Each scene shows the same named points in several views. A view is turned or mirrored, shifted and resized as a whole, has a little noise and may leave points out.

Scene 1
View 1
K_17: [-10  -8   9  -9  14  -4  13   3  25   7  10  -4   4  13  -2   3   4 -21
  -8   7  -9 -14]
K_282: [-16  16 -11 -16  16  29  26  22  19   4  10   0  -1  -7 -17   5  40 -55
  -6  46  15 -17]
K_857: [-15  18   3  -4  32  19  35  16  36  -2 -28  -7  10   6  -2 -11  26 -50
   3  42   4 -20]
K_8: [-10 -14  12 -21  30  -5  21  11  21   3  33 -16 -13   5   5   4  20 -26
  -4  16 -22  -8]
K_366: [-13  -8  -6 -26  16  10  16  15  12   8  45  -6 -14  -4 -10  13  28 -33
 -10  22  -5  -9]
K_548: [-14   0   8 -33  60  19  42  29  23 -11  36 -34 -28 -11  10  -4  53 -52
   4  58 -21  -5]
K_748: [ -8 -11  37   6  36 -28  22 -10  43  -2 -28 -19  16  34  23 -18 -16 -11
   2  -5 -35 -14]
K_170: [ -9 -12   4 -17   9  -7   9   4  19  11  29  -1  -3  11  -5   8   6 -17
 -12   1  -9 -13]
K_247: [-11 -11  18 -19  41  -5  28   9  28  -2  19 -22  -9   8  12  -6  20 -30
   1  23 -25  -9]
K_622: [-10  -3   9  -9  24  -2  19   6  29   2   5  -9   2   9   0  -3  13 -28
  -5  16 -10 -14]
K_68: [-12  -4  13 -14  35   1  27  11  29   0   9 -17  -5   8   7  -4  20 -33
  -1  26 -17 -12]
K_65: [ -8 -15  23 -12  36 -14  23   1  31   3  11 -19   1  17  13  -7   5 -19
  -2   9 -29  -9]
K_807: [-14   2  17 -11  45   6  36  14  35  -7  -5 -21  -2   8  10 -12  25 -40
   4  35 -18 -12]
View 2
K_65: [  2 -11   0 -10  -1   2   4  12   3   3  -1   3  -3  -9   5  10  13 -18
   3   2   0  22]
K_68: [  6  -9  -1 -19   7  12   4  15   1  11   4   2  -2 -13   5  13  14 -13
  -2   1  -2  19]
K_748: [  2 -12  -5   1  -9  -7  11   4   2 -24  -3   5  14 -11  15  10  19 -33
  -7   6   8  30]
K_8: [  0  -5   4 -25   6   8   6  20  -5  21   1   5  -8 -13   6  16  12  -9
   6   3  -7  20]
K_247: [  1  -6   1 -21   6   8   9  17  -5  11   3   5  -2 -15   8  17  15 -14
   2   4  -4  21]
K_807: [  9 -11  -4 -25  11  19   9  16   0  10   8   2   7 -18   5  16  16 -16
 -11   0   0  19]
K_548: [  5  -2   2 -47  22  26  14  28 -13  38  12   4  -3 -23   8  25  14  -3
  -5   2 -10  16]
K_857: [ 19 -17  -6 -18  16  31  -1  12  14   6  16  -3   6 -19  -2   9  15 -14
 -21  -7   3  13]
K_366: [  3 -10   7 -20   6  13  -6  20   4  30   1   2 -23  -9  -5  11   8   0
  12  -4  -9  15]
K_17: [  4 -14   1  -5  -1   4  -6  10   9   4  -1   2  -9  -7   0   5  11 -13
   5  -2  -2  19]
K_282: [ 18 -16   0 -26  19  34 -11  19  15  28  13  -3 -13 -15 -10   8  11   0
  -9 -10  -6   9]
K_170: [ -1 -12   5  -4  -3   2  -8  13   9  14  -6   2 -20  -3  -3   5  10  -9
  13  -2  -4  19]
View 3
K_65: [  6  20   1  12  -8   9   6 -12  12 -11 -13 -12   1  23 -12 -10   9 -12
   7   5  11  10]
K_170: [ 21  -4   8   8  -4  -4   4  -6  18 -20 -12 -10   3  -4 -25   1  -5   1
  15  12   5   6]
K_68: [ 19  14  -7   5   0   0   4 -17  18  -5 -12  -1  -4  27 -12 -17   6  -7
  19  14   2  21]
K_748: [-10  21  14   6 -21  26  12   3  -2 -10 -31 -13   8  47   0 -13  17 -15
  -7  -5  20  -2]
K_366: [ 34  -1  -5   8   7 -16   0 -22  28 -15  -1  -5  -6  -7 -29  -9  -5   0
  27  23  -6  22]
K_622: [ 18   3   3   0  -4   0   4 -10  15  -9 -18  -2   1  23 -16 -13   3  -2
  16  13   4  12]
K_282: [ 43 -11  -9 -17  14 -22  -2 -19  32   0 -12  21  -7  21 -15 -25  -1  12
  39  31 -14  29]
K_8: [ 20  19 -11  16   1  -4   1 -24  21 -10   0  -9  -7  12 -18 -13   4 -12
  21  15   2  24]
K_548: [ 29  32 -35  13  17 -14  -1 -45  32   4  10   3 -19  27 -13 -30   9 -15
  36  28 -10  48]
K_807: [ 17  20 -13  -2   0   1   4 -21  17   2 -13   6  -6  43  -3 -25  12  -8
  22  16  -2  28]
K_857: [ 27   0  -5 -21   3  -4   4 -10  20   6 -28  23  -4  53  -2 -30  12   8
  26  22  -7  22]
K_17: [ 17  -3   8   2  -7  -1   5  -5  15 -15 -20  -5   4  12 -18  -7   1   1
  13  11   7   7]
K_247: [ 14  22 -11  11  -2   2   3 -21  17  -6  -6  -8  -5  23 -12 -17   9 -13
  18  12   3  22]
View 4
K_17: [ -5   2  20  10  -7  -2  -7 -11  -6  -3   2  -9  -3 -10 -13   6  -3   7
   6   4  17 -10]
K_622: [ -6   5  19  10  -4  -6 -14 -13  -8  -6   8  -7   4  -9 -13  13  -3   4
   7   3  14 -10]
K_68: [ -3   7  20  10   0  -7 -22 -16 -11  -6  12  -4   5  -7 -11  19  -4   0
  12   0  14 -16]
K_807: [ -6   9  16   8   1 -13 -32 -18 -13  -8  18   0  12  -6 -15  26  -5  -1
  13  -3  14 -11]
K_8: [  7   4  25  14   5  -5 -22 -20 -10  -7   9  -4   4  -8  -6  19  -8   0
  16   2  16 -29]
K_65: [  3   6  21   6  -4  -4 -21 -15 -11   4  10   3  -9   0  -8  10  -4   6
  12   0  20 -14]
K_548: [  4   6  27  21  16 -13 -39 -27 -16 -18  19  -5  23 -10  -6  40 -12 -10
  21  -2   9 -38]
K_247: [  3   7  23  10   2  -9 -25 -18 -12  -3  13  -1   2  -5  -9  19  -6   1
  14  -1  17 -22]

Which points are out of place in each view (at most two, in the order of its rows)? Write - if all are in place.
view 1 -> K_8
view 2 -> K_65
view 3 -> -
view 4 -> -
